A landscape with many valleys, sampled at points; each row gives a point and its height.
From any point a ball rolls to the lowest of the 4 points nearest to it. It stops when none of these is lower. Distance is the straight distance between rows; heights are no part of it.
sarag: [-12   4 -12  18 -23  -2   0  16  -7  22   7   8  -2   4  10  27 -17 -10
  13   1  23   7  -4 -26  15  16]  h=411
vufu: [ 49  -4  -7   7 -31   3  30  -1   4 -14  -1 -11   5 -10  19  48  -8 -14
  -6  32   8  -8 -22 -18 -13 -10]  h=630
nase: [ 46 -13  24 -16  13  -4  43 -10  -8 -20   3 -32  12  -6  -2   6  -2  -3
   2  -7  25 -19 -32  18 -40 -19]  h=94
zev: [-10  -8 -12   8 -47   5 -20   1  46   7   1  10 -12  -1  -1  30  26 -28
   7  15  -3   0  17 -25  34  32]  h=147
vusov: [-48  20  10   1 -10 -13 -23 -10   7  41  -3   1   5   7  22   6  -5  16
  21   3   0  -7  24 -21  23  28]  h=228
luvet: [-17  -4  17   0  16 -17 -10  -5 -16  15  -8  -5  -3   4  -3 -30 -17  21
  12  -8  -1 -14 -16  19 -29   1]  h=636
gol: [ 32 -11  27  -6  16   1   9  -4 -15   1  12 -14   6   2 -11 -20  -6   2
  -9  14  14 -14 -33  20 -36  -5]  h=125
mur: [ -4  11 -19   6  44  -8  25  24 -39  24 -18   2 -32 -16   6 -24 -17  12
 -18 -40   6  12  21  20 -22 -14]  h=386
Tufo: [-34  14  -7   3 -15 -10 -32   1   7  29  12  12 -11  10  -7  15  -1  -2
  25 -14 -10  -2  10 -24  33  31]  h=140
Toneb: [-22   5 -15  39 -34   4 -22  21  46 -17  14   1 -35  -8 -24  31  16 -16
  -5 -13   5 -19  33 -32  54  41]  h=116
Vafo: [  9   3 -32  34   1  17   5  29  -3   3  17  14 -16   4 -13  15   6 -27
 -16 -29  11  23  22 -20   9 -13]  h=189
sopez: [ -3  -4  31 -45  16   1 -30 -43 -27  12 -13   4  32   5  17 -41 -25   0
  -1  22 -17  15 -30  40 -23 -34]  h=239
nizip: [-13   6  11  -8  -6 -10  17  -2   4  14  -8  -6  -3   2   0 -10 -17  11
  15  12   8 -18 -20   4 -23   3]  h=76
tel: [-24  -9  15  -4 -38 -13 -30  -5  33   6   1  10   8  20  14  47  42  -8
  24  42 -17 -15  16 -32  57  45]  h=309
sives: [  0   7 -34  19 -12  12   2  31  -6  10  13   4 -13  14   4  23   6 -23
  -6  -7  11  14  11 -27   9   0]  h=225
Mife: [-54 -11 -14  39 -25   7 -48  13  23   6  26  17 -29  11 -30   8  23 -24
   2 -25 -15 -10  38 -27  52  43]  h=137
kenut: [ 24   9 -37  26  30   2  52  24 -40  16  16   2 -18  -6  13  12 -19  -4
 -33 -48   9  24  13  -7 -16 -15]  h=413
Sizo: [-12   3  43  -8 -50 -13 -15 -30  32  14 -12  11  32  30  19  63  21  14
  37  46  -1 -17  -4 -25  41  41]  h=93
kib: [-24   6  38  -3 -15  -7  -9 -16   1  44  -4  12  13  24   6   9   2  14
  27  29  -9 -33  -1 -14  16  23]  h=132
kagag: [-81  20 -13 -19  49 -13 -37  17  -9  39  -7 -13 -29   9 -15 -55 -29  25
  35 -44 -26  26  22  31  21   8]  h=426
Gatid: [ 54  -9 -17   4 -14  12  36   9  14 -29  10  -5   6   0   2  55   4 -34
 -24  20  14   2 -21 -26  -7 -18]  h=513
Suraz: [  7  11 -15  57 -28  19   1  22  39 -25   8  -5 -35  -4 -17  33  16  -6
 -18 -15  10 -26  37 -54  26  19]  h=101
gavil: [ -2  -5  29 -26  25 -11 -17 -12 -15   9   1  -5  -4   3  -5 -33   5  18
   6  11  -4 -19 -10  30 -15   5]  h=272
tadab: [-38  10  -1 -49  26  -5 -56 -18 -34  14   1  10   8   4   5 -44 -24   9
  -5 -15 -14  36 -13  59 -18 -27]  h=739
bipo: [  9 -12  38 -24  21   4 -10 -16  -1   7 -13 -14  20   2  -3 -40   0   8
  15  28   4  -4 -30  24 -22   7]  h=223
nepe: [ 10  18  -8   3 -10  -7  12  -3  12  17   6   0  -3  11   5  16 -10   3
   9  19  11   4  -7 -21  10  -2]  h=856
Voli: [-29  -7  22 -38  21  -3 -29  -8 -23  25  -4   6  10   6 -12 -54  -7  27
  13   6 -10   9  -7  32  -7  13]  h=232
zof: [-42   8 -22   8  41 -13 -16  22 -17  20  -4   1 -40   7 -22 -37 -34  19
  -8 -52  -4  23  11  37 -20  -3]  h=441
vikup: [ 43   4  34  -5  -3   0  35 -18  14  -9  -9 -34  22   1   9  -1   3   2
   4  25  14 -41 -41   6 -31  -6]  h=64
Renen: [  9  -2 -37  37   5  17   1  19  22  -7  15  10 -24   7  -8  11  18 -25
 -29   0   3   3  16 -21  21  -2]  h=165
rul: [ 41 -11  -5  22 -32  24   7  25  44 -30 -13  -2  -2  -5   4  30  34 -18
  -3  29   0   4  15 -44   9  -2]  h=772
rim: [-21   3  65 -12   0  -5 -30 -36   3  22  -7   5  29  17   5 -30  13  23
  31  34 -11 -24   4   7  16  25]  h=119
mab: [ -8  18 -23   6   8  -3  14  16 -22  19   6  -5 -28   7   9   7 -20  -1
 -10 -28  10  11   7  -5 -12  -7]  h=383
pugun: [ 49  -9  16  19 -44   3  31  17  40 -51  12  -8  24  -4   0  51  30 -19
   1  54  10 -10  -3 -22   2  -7]  h=545
Fugiz: [-35  10  23 -15  -1  -6 -27 -11  -2  21 -11   6 -13  11   7 -15  -1  11
  22   8  -5 -20   2 -13   5  26]  h=221
tarim: [  4 -12  20  -2 -43  -7  -4 -19  54  -2 -20   1  26   7  17  65  48 -18
  18  44  -4  -8   3 -31  38  41]  h=96
Bese: [-45  -8  -4  27 -37  -9 -33   0  56  -6  -6   9 -33   0  -5  50  35  -9
  22   0  -2 -10  35 -26  61  55]  h=128
dalor: [-39  25 -30  41 -47  20 -27   6  52   1   8  -3 -47  -2 -17  52  44   6
  14 -36 -12 -38  52 -52  62  56]  h=136
Rame: [ 23  -2  23 -63  24  -8   1 -43 -50  -7  -9 -10  34   7  25 -17 -20   6
 -20  -3 -17  12 -38  52 -47 -46]  h=229
Nud: [ 21  -9   6 -10  24 -20   8   6 -13   4   5 -12   7  -3  13 -13 -14  16
 -17 -22  15 -15 -14  24 -23 -19]  h=514
navi: [ 32   2  32  -1 -25  -3  32 -13  13 -20  -9 -28  33   9  14  29 -11   7
  20  47  19 -34 -23 -19  -6   5]  h=173
bikuz: [ 30 -19  17 -38  30   3  11 -12 -17 -19  -4 -15  34   5   0 -31 -15  -5
 -17   8  -2  -1 -17  31 -49 -24]  h=113
vasa: [ 32  14 -27   0  62  -1  54  22 -38  -1   6   3 -13  -5  11 -24 -13   5
 -30 -51   7   9   8   9 -29 -29]  h=414
zafu: [ -5   9 -19   6  30 -15   5  21 -27  25   6  -2 -30  -2   6 -24 -34   9
  -7 -40  17   4  11   8 -21   5]  h=354
Saru: [ 34 -10 -37  70 -15   6  13  36  24 -41  16   5 -27  -3 -28  23   8 -18
 -40 -18   9  -9  21 -17  -1  -2]  h=112
desid: [-58 -10 -33 -21  56   6 -33  20 -29  15 -13   3 -15 -17 -12 -65 -23  25
 -21 -47  -7  47  11  52   5 -26]  h=583
voz: [ -9  13 -19  38 -48   2 -12  16  53 -37  -8  -4 -39  -8  -2  49  31  -2
   9   0  -3 -31  41 -38  38  42]  h=126
Diget: [ 26 -17 -13 -39  67   6   9  -9 -45 -17   4  -3  18 -28  -2 -35 -17   8
 -38 -25   0  25  -8  53 -29 -58]  h=111
Fivik: [-19   0  -8   1 -39   4 -34  -8  24   9  10  15   1   6   8  30  22  -5
  34  14  -5  14  13 -30  19  29]  h=203
sif: [-54  22  -2  -7  32 -16 -21  11 -10  31  -7  -5 -25   8  -1 -46 -19  19
  11 -37   1   7  39  27   5   9]  h=405
Kom: [ 76 -23  37 -26  11   0  21 -27 -22 -25  14 -11  48  -8  -2 -29  -6  -8
 -18  15  -2  -7 -41  39 -48 -36]  h=167
Totu: [  6   1   5  11 -25  -4  -2 -13   5  23   4   0   7  17  20  14   1  -7
  30   4  -5  -1  -8 -25   4  12]  h=397
Roz: [-47  19   7 -17  32 -12 -31  -4 -16  21  -9  -1 -16   7 -14 -42 -13  18
  22 -26  -5  -4  15  16  -5   5]  h=465
kasus: [ 31 -20 -14   6 -17  10  31   4  23 -28   3  -7  18   3  11  46  22 -35
   1  37  20   6 -15 -25  -2  -6]  h=697
vubas: [ 12   8  -4   4  -1  -9  26  -2   5  14  -9  -4   1  12  14  -4 -19   3
   6  -2   0 -18  -9 -10 -10   6]  h=839
gifar: [  7 -10  12  -6 -48  -7  -6 -15  29  -7 -14   5  33  11  11  44  17 -11
  30  39  -5   0   5 -30  10  23]  h=265
rog: [ 50 -31  16 -43  27   2  21 -33 -40 -24  12 -18  40 -21   8 -20  -7 -10
 -14   4  -8  14 -32  64 -46 -34]  h=138
zibez: [-13  -7   9  -5  31  -1 -12   0 -27  11  -7 -10   2  -4  -9 -47  -1   9
   0   6  -1   9  -5  29 -17 -25]  h=587
takog: [-29  -7 -15 -23  65   4   1  22 -31   3  -9   3 -11 -16 -20 -67 -19  19
 -27 -50 -14  41  18  49 -13 -32]  h=546
vuv: [ 16  -4 -31  32 -33  13  -2  17  48 -42  -4   2 -27 -10 -17  32  21 -24
  -4  20   5 -26   1 -44  32  13]  h=67
Voruk: [-44  35  41 -61  15  -9 -52 -62 -42  12 -14  21  29   5  17 -49 -30  48
   2  10 -31   3 -22  49 -20 -41]  h=308
Kunal: [ 52  21 -40  57 -46  10  43  38  44 -53  25  -7 -48  -8  -4  63   9  -7
 -38  -1   4 -37  18 -36  15  -5]  h=118
der: [-18  26  15   4 -13 -14 -14   2   6  25  -5  13  -6  15  14   5  -9  14
  25  14  -4  -4   1 -24   4  13]  h=423
vulur: [ 32 -19  45 -13   7  -5  14 -18  -3 -15  -4 -28  14  10  -6 -30  -6   6
  11  39  16 -18 -21  20 -35   4]  h=197
Mus: [ -6  18  46 -16 -29 -23  -1 -34  22  13  -4  -4  26  10   4  13  10  26
  32  48   2 -34 -11 -33  13  29]  h=156
dol: [-36 -18 -16 -10  48  -8 -15   8 -19 -12   4  11 -14 -22 -11 -57 -27  22
  -7 -18 -13  14  -3  34 -22 -27]  h=695
pagor: [  4   8 -28  20  13  -3  33  16 -29   0   2   2 -17  -3  -9  -4 -27  10
 -22 -39  12   2  14  -2 -24 -14]  h=440
bil: [ 21  -3 -18   1  45 -14  16  20 -39  -2 -10  -7 -12 -10  -1 -18 -23   9
 -25 -40  14   0  -9  19 -29 -28]  h=446
Gite: [ 35 -21  32 -11   7   6  17 -15  -6  -2  -1 -18  26  -1  -1 -23 -10  11
  -9  17  10 -26 -33  29 -37 -19]  h=105
kivut: [ 25 -22 -27  39  -5  12  14  24   2 -28  10  20 -21   1 -18   9   8 -32
 -40  -8  -4  21  13 -16   8  -5]  h=144
bedi: [-31  26  -4   2   6  -4 -29   5  -1  26  -4  -1 -17   5  14 -25 -21  -2
  16 -23   2   0   7  -9 -10  16]  h=574
Pove: [  0 -12 -11  -1  63  -1  17  17 -47   0   7  -3   9 -27 -15 -48 -21  14
 -38 -34  -6  46   0  56 -17 -20]  h=486
mudid: [ 30 -15 -22 -14  59   6  37   8 -39 -18  -9  -6   2 -24 -12 -31 -10   9
 -29 -47   1   3  -7  30 -32 -38]  h=395
belu: [ 34 -26  -7 -21  73   7  22   4 -61  -8 -10  -1  26 -32 -15 -41 -18   6
 -32 -39 -10  37   2  41 -37 -45]  h=245
zif: [  0 -17   3  10 -47   0 -20  -5  35  -3   5   9  10   2   2  45  37 -19
  28  28   1 -13   8 -21  41  23]  h=262
Nadi: [ 15  -7  53 -11  15  -6   4 -30  -6  10  -5  -5  33  16   4 -24   8  21
  16  32 -12 -24 -31   2 -13  16]  h=154
suni: [ 13   3 -16  61 -40  15   5  28  35 -40  -3   0 -29  -9 -18  26  36 -26
  -9   2  13  -8  13 -30  15   9]  h=99
fuza: [-55 -13 -11 -25  37 -11 -23  -1 -21  12  -5   4 -13  -6 -12 -63 -22   5
   6 -19 -11  43  10  37  -5 -10]  h=751
Pono: [  8   9 -29   0  71   2  27  37 -54  10  -6   1 -26 -16 -12 -45 -18  14
 -26 -56   6  21  15  35 -16 -17]  h=394
rab: [-52  -1  -2 -28  41  -6 -19  11 -15  22   5  -3  -4  -2 -19 -64 -28  19
  -4 -28   4  23   7  43  -8 -10]  h=764
vuduk: [-13  11 -32  22  -6   3  -8  15  -3  19   2   7  -8  21  14   6   1 -26
  11  -8  -4  22   9 -19   8   1]  h=269
tobem: [ 28   7  15 -67  34  -2  16 -51 -48 -13   4 -17  49 -27  23 -22 -28   2
 -26 -14 -29  14 -43  52 -43 -52]  h=241
vapam: [-22  -9 -23  31 -35  19 -28  20  23  -5  16  13  -5  -4 -10  25  22 -18
   4   2   3   9  23 -43  34  28]  h=124
Giveb: [-13 -15  39 -42  15  -4 -36 -38 -13  17   6   9  27  10 -11 -37   1  16
   6  30 -15  -3 -18  23  -7   0]  h=192
muduz: [ 45 -18   0 -16  37  -2  48   7 -17 -15  -1 -21   6 -16  -6 -29   0   2
 -18  -9  -4 -27 -23  18 -34 -18]  h=120
dorib: [ 39 -11  21  14 -43  11  15 -17  67 -39  -4  -3  26   5   1  43  55 -23
  23  69   7 -22 -17 -32  22  11]  h=474
velor: [-23  30  42 -52  18  -5 -19 -47 -33  -3 -19  15  19   0  20 -49 -42  32
 -10  -6 -14  10 -30  44 -23 -51]  h=242
nin: [-19   9 -15 -10  38  -8   6  16 -28  21 -12  -5 -27  -3  -7 -51 -18  18
   7 -27  -3  27   2  24 -10 -14]  h=435
sofov: [-24   5 -19  37 -51 -10 -44   3  56 -14  -3  -3 -35  -4  -3  49  31   0
  31  -7  -6 -38  34 -29  60  46]  h=122
tilu: [ 40  -5 -29  16 -13  15  35   9   2 -16  15  -1   5   5   1  17   1 -36
 -18  -4   7  21  -4  -1 -21  -4]  h=399
vaguz: [ 32 -16 -17  34 -25  14  29  32  19 -29   7   7   1  -3 -26  18  16 -42
 -10  12  20  12  -5 -23  -9 -15]  h=337
kana: [-11   4 -41  27  -5  12  -9  23   8  -3  11  17 -31  10 -11   8  10 -33
  -9 -26  -5  35  21 -20  40  13]  h=208
doti: [-41  -5  13 -39  36  -5 -45  -4 -29  19   5   9   4  -4 -10 -53 -29  16
   2  -2   3  13   0  40 -13 -12]  h=575
dev: [ -5 -13   2   1  41  -1  10  11 -24   5  -3 -13  -9 -13  -6 -36   3  24
 -15 -14   3  14  -8  38 -33 -19]  h=532
zam: [ -7   1 -22   4 -38   5 -10   3  10  22  10  31  -7   4   7  18  15 -25
  15  10  -6  18   9 -22   5   1]  h=429
meni: [ -7  -2   5  32 -49  -4 -11  15  63 -27 -10  16 -15 -14  -6  48  55  -4
  11  20  -5 -31  12 -35  38  24]  h=224
govo: [-43   6  51 -28   2  -9 -49 -28 -16  23  -9  25  18   2  -2 -51  -8  21
  29  27 -23 -15  -4  30  14  15]  h=129
dere: [-54  26 -21   6  12 -12  -7   7  -5  19   3   0 -27   5   3 -19 -29   9
  21 -37  -2  18  23   7  11  16]  h=351
dobi: [ 29   6  20   1 -40  11   8 -14  15   9  -8  -8  24   9  18  41  17  -4
  13  42  -5 -22 -12 -28   8  17]  h=157
kep: [ -6   6  12 -58  30  -7  -7 -33 -45   6 -18  11  16  -9  25 -50 -38  12
 -14  -2 -13  36 -26  48 -32 -54]  h=155
Tid: [ 12 -25  11 -27  39  -3   0  -3 -27 -12   0   4  28 -13  -7 -41 -11  -6
  -6  -8  -2  15 -14  54 -34 -48]  h=90
zod: [ 20   5  -1  -4 -23  -5  27   9   2  -9   5 -27  13  -5  10  25 -11   0
 -11   5  16  -9 -18  -6 -31  -5]  h=737
visen: [ 44 -12   9  -1 -51  10  20   7  47 -23  -3 -22  38   8  10  54  16 -18
   3  53   2  -9 -15 -32   4   9]  h=403
Zegoz: [  5 -10  -6  15 -20  16  -1  18  18 -10   5   0  -7   2 -13  26  19 -18
  -6  13  11  -7  -2 -29  18  16]  h=415
maka: [ -5   0  -4 -44  40  -4 -17 -11 -38   8  -2   4   7 -21  -1 -43 -25  13
 -19 -19  -7  42  -6  46 -25 -39]  h=201
susuk: [ 24 -20 -19 -18  85   9  32  13 -54 -11  -7   8  12 -46 -28 -44  -2   9
 -47 -47 -15  25   3  39 -21 -39]  h=331
Kegom: [ 21 -16  -8 -38  64  12  -3   4 -43 -14  -1   1  14 -30  -8 -46  -9   1
 -33 -25 -15  39   2  53 -26 -40]  h=130
fet: [-46  17  18 -64  25  -2 -37 -47 -34  19 -11  11  23  10  19 -52 -37  24
   9   6 -38  22 -24  30 -10 -37]  h=310
kiv: [-64  25 -34   0  15 -18 -26   0  -8  34  11  -4 -38  13 -15 -23 -31  17
  27 -57  -5   8  43  -6  16  18]  h=388
kur: [-38  -3  13  -8 -24  -8 -40 -10   5  23   0  11 -13   9   6  22  16 -19
  26  -2  -1  11  10 -35  43  34]  h=188
nik: [ 13 -14  -8 -39  49 -10  -5 -13 -58  -5   3   2  12 -13   3 -39 -20   3
 -23 -20 -17  28 -13  47 -34 -55]  h=62
Til: [-21  21 -40  15   3 -10  -4  16  -6  18  13  10 -22 -11  -3   2 -15 -20
   6 -28  -1  25  18 -19  15   6]  h=302
viku: [-22  21 -34   9  13   0  -1  23 -20  34   1   9 -19   3  -3  -9 -26   9
   0 -42   9  24  22   2   2   1]  h=316
Dile: [-40   7 -31   5  -5  -2 -22  13 -29  25  10   6 -21   7  12  -1 -29 -14
   4 -33   0  35  21 -14  17  10]  h=320
zefud: [-17 -10  29  12 -51   1  -3   0  69 -22 -23   5  17  13  -2  46  49  -6
  23  49  -8 -28   4 -32  42  31]  h=164
nupa: [  1   9  60 -10  -1 -16 -15 -28  -2   7  -1   0  12   4  -1 -29  -6  29
  36  36  -9 -22 -16  15  -3  20]  h=121
lebub: [-21   4  31 -11  14   0 -18 -25  -6 -10 -14  12  19   7   5 -13   1  27
  35  22 -12 -24 -11  10   3  16]  h=69
Siko: [ 50   0 -23  15   4   9  44   2 -23  -2 -16 -20  16  -8  -2  17 -18 -17
  -7 -14  19  -6 -15  -1 -20 -11]  h=837
koma: [-25   8 -24   2  24 -13  -3  17  -9  17   0   2 -19   9 -10 -32 -13  -2
  14 -21  14   7   5  17 -10   0]  h=536
mupo: [-27   6  52  -4  -3 -12 -27 -46  13  27 -23   9  28  16  10   9   6  40
  33  26   1 -30  -5   6  35  32]  h=152
kivo: [-12  -1  43   4 -54   4   8 -22  49  -6  -9   3  39  19  28  49  49   6
  23  68  10 -12   8 -35  57  45]  h=68
gat: [ 17 -19  -9  -3  61  -8  17  11 -43 -12  -1 -12  -8 -26 -19 -36  -8   6
 -22 -41  -2  14   9  39 -21 -24]  h=445
rifu: [  1  19  32 -10 -29   3  15 -16  13  17 -12  11  18  12  22  50  11   6
  21  42  -4 -21  -3 -36  21  29]  h=115
fif: [-46  27 -29  -4 -18   2 -25   6  -8  47  15  17 -29  23  10  13  -6   1
  16 -36   6  14  28 -22  32  37]  h=58
dek: [ 10  -4 -25  19  -2  13  30  20 -27   8  13   5  -4  -8  20  16 -13  -9
  -9 -19  16  12  -7 -15 -16  -9]  h=377
kuv: [  8 -13 -43  34   0   5  23  21  -7   2   8   3 -19   4   5  15  -5 -27
  -9 -16  10  27   6 -11  -8  -3]  h=240
Pibop: [-58   4  22 -23  18  -2 -45  -3 -15  21  -6   4  -1   2 -17 -52  -4  15
  29  -3 -26  -3  14  14  15   3]  h=238
Gebe: [-38  12  45 -55   2 -14 -49 -45 -36  16  -4  13  25  15  20 -48 -21  32
   7  16 -18  26 -25  39  -4 -22]  h=325
rulo: [ 15   5 -13   7   0  -7  27  13 -15  -8  -4  -5  -5  12   4  14  -7   7
 -19 -17  15  -3  -9  -3 -19  -6]  h=688
vup: [ 22  20 -36  62 -52  16  22  35  43 -43   3   3 -50 -18  -9  55  18  -9
 -26 -15   6 -33  27 -32  33   3]  h=114
fer: [ 27  -5  25 -49  24  -4 -16 -28 -42   0 -11   0  39  -1  18 -39 -23  16
 -17   5 -14  18 -43  51 -40 -46]  h=186
Sofe: [ 22 -12 -11   4 -38   8   1  -1  34 -24  -2  -7   9   8   9  35  12 -18
  11  30  12  -5 -13 -24  16   1]  h=928
musu: [  7   4 -10   5   0   5  19   3  -9  22  19  -7   5  10  10  -2 -15   0
   6  -1  -4   5 -15 -14 -11 -13]  h=786
Lelut: [ 54  -8  -8  37 -39  26  21  46  57 -59  -4 -18 -10 -10 -26  51  24 -14
 -19  19  13 -36   1 -24  -2  -4]  h=332
sonip: [ 16  -1 -44  45   7   6  26  31  -4 -14  21   7 -21  -2  -5  35   7 -21
 -43 -22   3  14  20  -9  17 -10]  h=181
dotaf: [ 25 -10  -5  12 -27  15  17  -9  10   5   1   7  16   6  13  40   5 -13
   9  39  16  -6 -17 -37   6  -2]  h=618
rez: [-24  12  17 -12  -9 -14 -21  -8  -5  15  -9  -4  -3   2  -1 -12   0  26
  18   7   0 -40  -7   6 -10  11]  h=258
pido: [ 21  19  40 -11 -28  -8  18 -14  21   8  -8  -9  24   5  15  20   0   6
  20  31  10 -28 -22 -19  -6  15]  h=139
dak: [ 60  -4  33  -1 -23  -1  53 -13  13  -5   7 -29  34  10  16  34 -13  -8
  -2   6  22 -34 -32   6 -34  -3]  h=97
Kag: [ 16 -13   5 -61  26  -1   2 -43 -40  -7   8 -12  35 -14  21 -25 -27  14
 -27 -12 -23  20 -39  52 -31 -56]  h=210
Dof: [ 40  -4 -25   0  50   4  54  16 -45  -9   0 -10 -17 -11   5 -18 -15  17
 -32 -35  20  -3  -8  17 -24 -13]  h=475
Kivid: [ 55 -20 -25  22 -39   8  24  19  21 -40   1   7   7  -8 -22  33  17 -25
  -8  23  22  -2  -4 -19  -8  -2]  h=72
zuvun: [  9  -6  24 -12  13  -6  -4 -13 -14   2  -4 -12   3   2  -5 -31  -8   1
   4  18   3 -17 -26  29 -42  -2]  h=163
buri: [-10 -14  18 -40  35   3 -19 -24 -35   2  -4  -6  15 -13  -1 -47 -21   3
 -16  -7  -5  29 -13  45 -26 -25]  h=127
Reta: [-15  18  11  -9 -24 -11 -14 -13  12  25  -2  -3  11  11  17  23 -10   6
  30  10   3  -4   0 -20   1  16]  h=307
modov: [ 52  -5  14 -16 -55  11  42 -15  41 -15   9 -10  36   6  14  44  25 -23
  -3  36  14  -2 -16 -25 -12 -10]  h=437
zizo: [ 12  -5  26 -33  24  -3   1 -27 -32  11   9   0  11  -7   2 -36  -1  -7
   0  21   4   4 -27  29 -32 -25]  h=131
ravad: [ 44   0 -14  58 -21  20  36  25  40 -52  21  -5 -23 -18 -16  36  27  -9
 -29  -2  32 -23  16 -19  12  12]  h=89
Neke: [ -2   3 -40  68 -24  11   4  26  46 -22   6  16 -37   1 -24  23  16 -12
 -24 -14   2   5  32 -30  24  24]  h=88
taf: [-58  23 -31  17  -9  16 -40   2  12  25  22  14 -17  13  -8  18   3 -25
  22 -25 -10  24  39 -45  41  39]  h=133
zako: [-38 -16  27   6 -52  -7 -14 -28  64 -11 -12  -6  14  13   2  61  51  -9
  31  43   7 -27  18 -17  64  51]  h=222
nuz: [ 53   4  11 -10 -44   3  19   3  33  -8   0  -1  27   8  12  39   4 -11
  16  48   6  -7 -14 -29   3  12]  h=314
zovur: [  0   0   8  10 -39   2   0 -10   7  22   3   6  15  23  25  40  19  -5
  22  32  -9   0  -3 -38  17  20]  h=202
moge: [ 33 -14 -39  60  -9  25  27  36  13 -38  11  11 -25 -11 -39  28  14 -17
 -30 -22   5  -2   0 -31   1   5]  h=123
kole: [  2  -8   8   8 -43   4 -10   1  48 -12   0  11  14   0   1  32  35 -18
  13  41   6  -6   7 -33  25  23]  h=431
gazi: [-66  -5  -6 -44  41  -6 -44 -16 -25  22   1  12 -12 -19  -7 -58 -27  28
  -3 -24 -33  56   8  41   1 -34]  h=687
zag: [ -8  17  -6  12   0 -10   6   7 -24  18  -5 -15 -12  -1   8 -14 -19   1
   1 -10   9   0   3  -2 -21  14]  h=776
sar: [ 19   7 -36  21  65   5  39  18 -48  -1   7 -11 -23 -25  -4 -19  -9  10
 -52 -58   1  17  17  12  -6 -18]  h=396
sape: [-19   6  35  -9  -1 -17  -8 -19  12  22 -16  10  11   5  -2 -24  10   8
  18  26  -8 -47  -2  -4   3  17]  h=117
Memim: [  6 -23 -16  41 -40  16 -11  14  51 -15  -7   5 -10  -7  -8  38  29 -15
   6  33  -3 -12  17 -40  15  16]  h=601
rov: [ 32  15 -33  70 -37  33  28  30  27 -46   9  -3 -40  -3 -25  55  19   2
 -39 -19  12 -23  25 -45  19  -5]  h=106
pafeb: [-37  -2  33 -26  19 -12 -32  -4  -5  23  -3   4 -10   3  -3 -42 -13  10
  24 -15 -18 -10  -3  28   9   1]  h=80
zirup: [ 45  -3 -41  26   7  16  39  17 -17 -16  15   3  -9  13  -9  32   2 -18
 -31 -34   7  34   6 -11 -10 -23]  h=489
kun: [ 27   2 -13  45 -37  19  22  29  57 -54   9  -1 -26 -11   0  53  24 -11
 -17  12  20 -48  23 -38   9  10]  h=95
nale: [-28 -14  11  29 -54  -7 -23   1  68 -10 -18   3 -18   8   2  51  54  -3
  27  34 -19 -23  27 -35  71  46]  h=172
pinis: [-39  10  33   7 -29 -19 -15 -31  15  17  -7   6  21  23  18  51  30  -1
  33  29  -6  -4   7 -29  38  34]  h=198

Call two points neighbours if one is among the 4 nearest of the other. Go from one point of each pair to the other, from neighbour to neighbour, staying as low as possible. Name the highest point that can't be avoided.
Kivid and nizip | Lelut
Neke and kivo | nale
nik and ravad | navi
fif and nizip | rez
ravad and vuv | kun
lebub and tarim | Mus
vuv and Neke | suni
vikup and nik | bikuz

Write out the way that a ball takes from each point below.
zam | Fivik zev vapam Toneb Suraz Neke
gazi | desid takog Pove Kegom nik
tobem | rog bikuz Tid nik
